Points, in no order, along strands that fork, close into loops and pass close to each other.
(in the rows, 128 means zero)
Points whose rows are less than 122 apart are linked; no others are. Some points are linked to none.
k_204: [168 177 193 161 160 126 163 150 104 112  62 111 117 121 114 107 125 139
 154 163 117 114 128 197  95 114 162  89]
k_687: [122 135 135 161  84  72 120 115 137  98 111 134 107 145  86  85 105 177
 140 127 107 154 112 116 182 166  83 136]
k_164: [114 174 105 159 138 105 107  99 175 158 118 168 131  97 122 177 101  94
  98  76  74 113 107  83 163 126 152 131]
k_544: [114 168 173 146 142 127  80 142 120 102 120 146  96 152 163 157  80 125
 119  59 152  83  84 141 143 105 102 146]
k_928: [109 114  74 133  91 174 177  91 148 190 151 161 133 113 147 126 159 124
 114 110 112 148 168  81 117 142 157 131]
k_454: [124 102 143 137  95 124 182 142  93  58  91  81 144 158 140 130 135 132
 174 148 174 199 150  75 102 176 105  78]
k_898: [112 118 134 128  77 118 176  96 103  39  92 102 157 151 125 106 115 180
 175 176 139 194 148  68 114 184 102  83]
k_988: [125 160  91 129  91 146 182  70 135 140 139 130 160  97 150 136 151  82
  91 147 169 168 125  63  95 162 149  97]
k_304: [109  63 102 124 124 143 105 156 136 150 172 122 112 143 156 150 112 130
 112  74 127 121 132 105 145 120  92 169]
k_920: [127  76 143 155  86 104  88 159  90  72  87 117 102 169 118 113 116 160
 153 154 153 173 157 134 143 134  81 102]
k_284: [119  73 167 180  50 123 130 119 110  57  76 130 101 164 107 102 130 158
 169 171 138 142 169 147 139 148 105  90]
k_763: [101 105 103  70 130 157  98 143 125 174 149 180  91 140 133 136 117 198
 154  59 140 100  99 181 106  91 126 162]
k_938: [139 185 127 139 153 109 184 113  86 152  99 138 112 111 166 148 126  92
 100 119 146 165 127 132  80 114 155  90]
k_517: [118 115  71 127  91  86 118 102 106  74 128 140 127 122 111 138  94 139
 155 167 123 205 127  77 153 145 102  97]
k_989: [103 137  99 108 107 150 145 121 143 176 146 133 115 139 149 146 140 121
 116  99 133 149 139  70 112 165 139 133]
k_296: [174 147 150 146 114 100 118 119 134 112 100 142  92 151  72  72 105 217
 115 119 111 100 101 189 146 144 100 147]
k_214: [132  82 103 129 155 128 203 109 151 206 145 138 157  81 143 111 170  94
 107 123  60 129 149 118 148  91 186 155]
k_759: [ 88 152 101 124 118 106  59 116 132 124 141 160 125 157 112 161  98 145
 137  81 144 134  96 106 169 152 116 132]
k_764: [118 157 112 118 130 152 144  87 140 176 120 131 164 102 125 152 174  70
  85 162 175 123 133  90  98 162 172 106]
k_494: [164  81 144 107  91 127 111 145 125 127 136  79 113 169  64  76 128 195
 116 148 144  99 115 158 150 134  60 181]
k_672: [107 129 147  90 172 113 132 149 136 127 132 126  80 143 111 114 121 148
 142 133 109 141 141 138 110 123 116 148]
k_370: [115  91  95 155 132 135 122 142 151 182 153 146 153 107 157 174 121  88
  95  65  80 148 145  92 135 110 138 122]
k_520: [133 100 102 127 109 114 132 146 116 107 148 123 127 119 143 128 114 130
 137 152 115 182 147 115 127 140 104 108]
k_522: [137 129 134  83  75 167 119 131 106 130 141 114  93 149 128 128 158 156
 101 142 176 114 148 118  73 152 109 143]
k_27: [150 154 161 171 145 122 170  67 136 132  96 147 108  80 152 116 118  71
  78 122  91 113 144 107 147 104 169 152]
k_51: [160 124 134 117 116 119 183  97 136 147 182 118 153 125 111  82 191 149
 124 194  82 117 150 166 105 112 179 149]
k_648: [167  72 161 117 134 116 141 171 118  97 152  77 119 156 100  91 143 149
 142 179 116 142 168 155 140 107  89 152]
k_609: [125 174  97 148 143 174 104 105 144 171 107 169 166 100 141 179 139  71
 105  88 129 103 118 124 102 122 174  96]
k_483: [123  95 134  90 105 159  75 148  91 110 141 133  74 155 138 146 121 143
 119 126 189 109 140 140  83 119 101 133]
k_754: [119 136  69  88 138 109 107 127 128 140 142 160 156 109 109 147 156 135
 155 189 119 167 141 157 106 137 156 106]
k_680: [120 128 108  73 136 155  88 135  97 137 150 164  70 128 125 145 116 166
 131  97 155 105 130 165  85 106 121 141]
k_579: [128 151  77 119 202 140 168 100 121 186  94 152 195  74 150 159 179  59
  93 102 173 103 100 125 100 109 162  94]
k_234: [187 121 160 114 147 137 170 115 137 172 170  81 159 102 116  81 157 130
 124 177  72  78 137 180 127 104 171 158]
k_407: [118 137 136 134 151 144  96 123 114 119 113 122 105 131 188 178 116  60
  77  84 150 129 127  82 124  98 125 120]
k_572: [121 170  97 137 199 136 163 118 115 167  80 134 163  83 176 179 156  56
  81  88 152 115  71 115  99  95 150  77]
k_583: [151 184 143 106 134 120 152 136 101 134 116 122 102 142 133 141 142 121
 111 135 140 142 138 133  83 139 154  97]
k_612: [ 86 130 120  68 174 178  63 146 147 122 139 150  98 132 105 112 116 161
 175 114 169  61  79 142 150 114 137 158]
k_427: [106 185  97 149 177 136  96 107 161 143  84 151 162  96 145 195 110  61
  96  65 102 113  87 110 138 100 168 107]
k_258: [112 123 180 148 186  89 140 160 136  96  91 114 123 124  98 127 130 106
 187 179 137 157 141 151 144 114 126  97]
k_527: [103 107 112  90 156 171  73 162 141 169 165 127 161 130 154 172 146 108
 153  92 140  94 127 144 117  95 137 138]
k_706: [146 178 136 118  78 123 179 114 111 132 129 124 110 129 139 120 155 135
  91 154 136 158 129 119  63 163 153 114]
k_266: [133 161 168 145  80  95 143 129 131  99  97 129 114 169  55  74 125 212
 124 134  98 143 113 141 160 170  92 145]
k_14: [154 167 182 174 171 136 142 105 123  95  72 132 118  94 127 109 111  94
 157 179 129 120 124 177 123  83 174  97]
k_674: [152 128 168 144 132  95 158  80 138  94 137 133 111 113 118  86 152 103
 128 184 128 124 167 140 134 122 151 151]
k_982: [112  81  69 141 125 111 127 149 141 152 156 141 194 117 159 169 141  75
 109 106 110 164 131  89 140 143 116 112]
k_69: [140 176 179 142 130 108  99 135 122 102  74 134  81 149  93 101  92 195
 140 107 126  99 101 179 148 127 112 136]
k_793: [142 131 128 144 122  84 181  82 129  90 133 132 160 102 128 109 159 105
 131 210 145 162 147 149 135 121 152 115]
k_844: [151  79 105 150 167 137 155 125 145 210 136 130 157  89 174 156 140  82
  84  84  64 114 141 108 135 100 166 145]
k_139: [128  91 152 115 110 124  93 150  90  79 124 113  91 163 107 115 135 166
 137 141 177 147 142 125 120 145  74 128]
k_83: [133 122 157 157 136 154  99 123 108 111 102 133  98 123 166 133 111  78
  91  98 156 104 155 117 131 115 122 143]
k_724: [130 132 113  92  88 113 163 145 139 126 169  87 157 144  85  90 161 178
 139 162  87 143 133 100 146 179 108 142]
k_557: [144 169 170 149 177 145 105 126 136 109 102 132 103  78 120  99  90 126
 134 143 113  88 118 149 142 104 159 116]
k_178: [181 133 162 156 125 154 131  98 138 159 156 107 165  82 130  74 141 120
 114 174  89  62 149 192 132  95 174 154]
k_748: [100  78 106 101 146 167  82 141 141 152 162 122 137 133 145 166 136  87
 124 113 166 100 133 104 125 112 103 159]
k_17: [126 153 192 146 127 107  75 161 121  93 103 133  99 176 125 128  84 174
 141  73 158  94  95 174 150 125  93 144]
k_655: [ 78 163 129  98 155 139  75 126 160 136 147 140 132 162 126 156 117 117
 132  83 145 102  95 107 161 142 118 161]
k_457: [ 69 155 115  84 159 164  52 123 161 143 130 179 114 129 111 139 116 148
 154  65 157  74  68 139 155 138 141 163]
k_864: [120 119  79  93  74 127 177 129 135 111 164  98 162 128 112  98 125 197
 154 142 100 161 130  67 136 188 105 129]
k_386: [132 112 153 112 139 130 137 115 123 106 124 133  59 117 108  97 125 136
 137 162 129 130 166 125 111 120 121 157]
k_391: [150 125 150 106 131  98 176 155 151 120 164  81 128 148  86  83 150 150
 144 166  99 145 145 121 151 146 107 141]
k_903: [178  87 184 133 163 113 150 187 123 120 127  53 134 150 125 109 129 114
 148 165 123 122 142 167 122 104 113 128]
k_13: [167  61 135 141  97 117  93 152 121 107 156  86 141 149  86  90 129 166
 132 179 125 107 141 146 151 122  70 165]
k_41: [146  59 152 171  64 118 159 112 121  44  95 124 135 153 117  75 121 185
 167 166 108 151 178 142 140 127  86 118]
k_624: [140 117 154 101 162 125 109 208 123 131 154  71 138 162 126 144 133 139
 157 141 121 131 106 167 105 101 108 132]
k_392: [148 160 134 135 147 165 123 108 121 169 103 129 153  93 151 143 155  74
  92 134 158  76 124 134  86 126 191 111]
k_102: [122  93 189 198 109 122 111 150 112  99  74 130  87 169 157 161  88 125
 154  88 155 114 159 141 152 120 101 118]
k_174: [141 141  90 119 126  98 162 106 117 130 146 153 152 103 111 124 160 121
 135 200 129 168 129 168  92 122 159 114]
k_96: [ 92  97  53 117 111 112  92 170 133 157 168 141 167 139 138 173 128 130
 154 105 109 176 116 120 140 143 121 110]
k_163: [121  88 114 123 116 141 185 110 144 179 175 138 125 109 141 113 152 123
  96 130  67 131 162 111 133 124 148 155]
k_127: [161 156 169 146 170 161 110 124 135 132 122 122 149  73 121  99 126 104
 125 152 107  58 133 157 142 116 166 139]
k_905: [125 130 108 100 143 191  68 189 129 152 155 122 144 133 150 149 114 151
 156  95 128  60  81 177 123  90 141 132]
k_733: [113 186 117 145 135  96 125 107 164 146 124 153  99 106  98 131  99 132
 109  99  81 115 115 122 165 146 131 152]
k_585: [127  95 180 171 122 111 141 127 145  99 100 100 128 147 138 109 124  86
 151 155 146 144 165 106 173 152 104 132]
k_737: [103 150 151 137 123 125  85 121 125 109 136 146  96 168 194 167  90  98
  85  41 154 117 103  85 136 113  90 140]
k_419: [142 157 139 139  83 151 203  69 113 116 134 113 120 105 157 109 151  92
  87 162 149 146 147  68  87 160 143 108]
k_224: [109 114  69 102 152 115  69 143 130 142 154 147 156 127 102 160 131 117
 174 154 113 164 126 143 128 129 138 117]
k_702: [150 120 127 110 115 103 117 144 132 139 137 122  89 152  74  89 121 211
 120 120 122 106 114 175 135 131  97 179]
k_966: [118 138  92 109 226 165 147 131 153 188 113 146 195  67 130 152 171  82
 132 120 141 101 106 134 124 113 177  97]
k_18: [114 123  99 135  55 120 123  91  97  47 115 126 134 131 106  88 107 176
 165 152 127 187 143  86 151 167 104 111]
k_451: [135 154 125 166  99  65 125 111 170 110 140 146 115 121  87  94 103 151
 121 135  90 124 123 127 186 147 114 143]
k_328: [ 57 107  64 108 103 108  72 139 141 148 170 164 154 165 136 163 106 145
 147  73 121 163  97  93 182 145 104 140]
k_992: [135 122 112  77 155 151  86 195 120 119 172 101 127 151 138 140 101 165
 172 112 117  85  92 195  96  76 123 125]
k_967: [155 116  89 154  71 118 205 123 118  98 147 101 215  99 150 122 111 113
 118 149 131 173 124  86 123 155 109 104]
k_814: [131 167 136 137 194 117 184 131  95 156  82 128 116 116 178 169 119  62
  73  90 138 148  89 124  88 100 155  87]
k_487: [ 72 174 106  85 136 142 108 124 155 174 155 134 141 177 130 170 157 113
 133  92 152 128 101  91 120 156 154 120]
k_950: [141  76 174 179 102 137 116 145  98  95  95 128  85 133 170 137  85 111
 129 115 153 135 165 130 133 108  85 129]

A tip is a point with one link. Name the tips that can be reached along the links from each point below, in the order of the rows.
k_544 -> k_304, k_864, k_102, k_966
k_982 -> k_672, k_612
k_127 -> k_204, k_51
k_483 -> k_763, k_522, k_41
k_18 -> k_454, k_520

A fork is a point with three links, a tip a point with one. Leave the first point through the second and follow the links. Name the first fork or tip that comes.
k_844 / k_214 -> k_655
k_609 / k_392 -> k_966
k_966 / k_579 -> k_296
k_386 / k_674 -> k_96
k_51 / k_234 -> k_204
k_748 / k_527 -> k_648
k_204 / k_14 -> k_51
k_296 / k_69 -> k_102

A piece is all that can be reached along the links. How many separate loops has the piece of each point below (a circle has one, a figure eight two, a Y none), and how many tips (points with one link)?
k_407 -> loops 0, tips 4
k_989 -> loops 1, tips 2
k_14 -> loops 0, tips 2
k_520 -> loops 0, tips 2
k_483 -> loops 0, tips 3
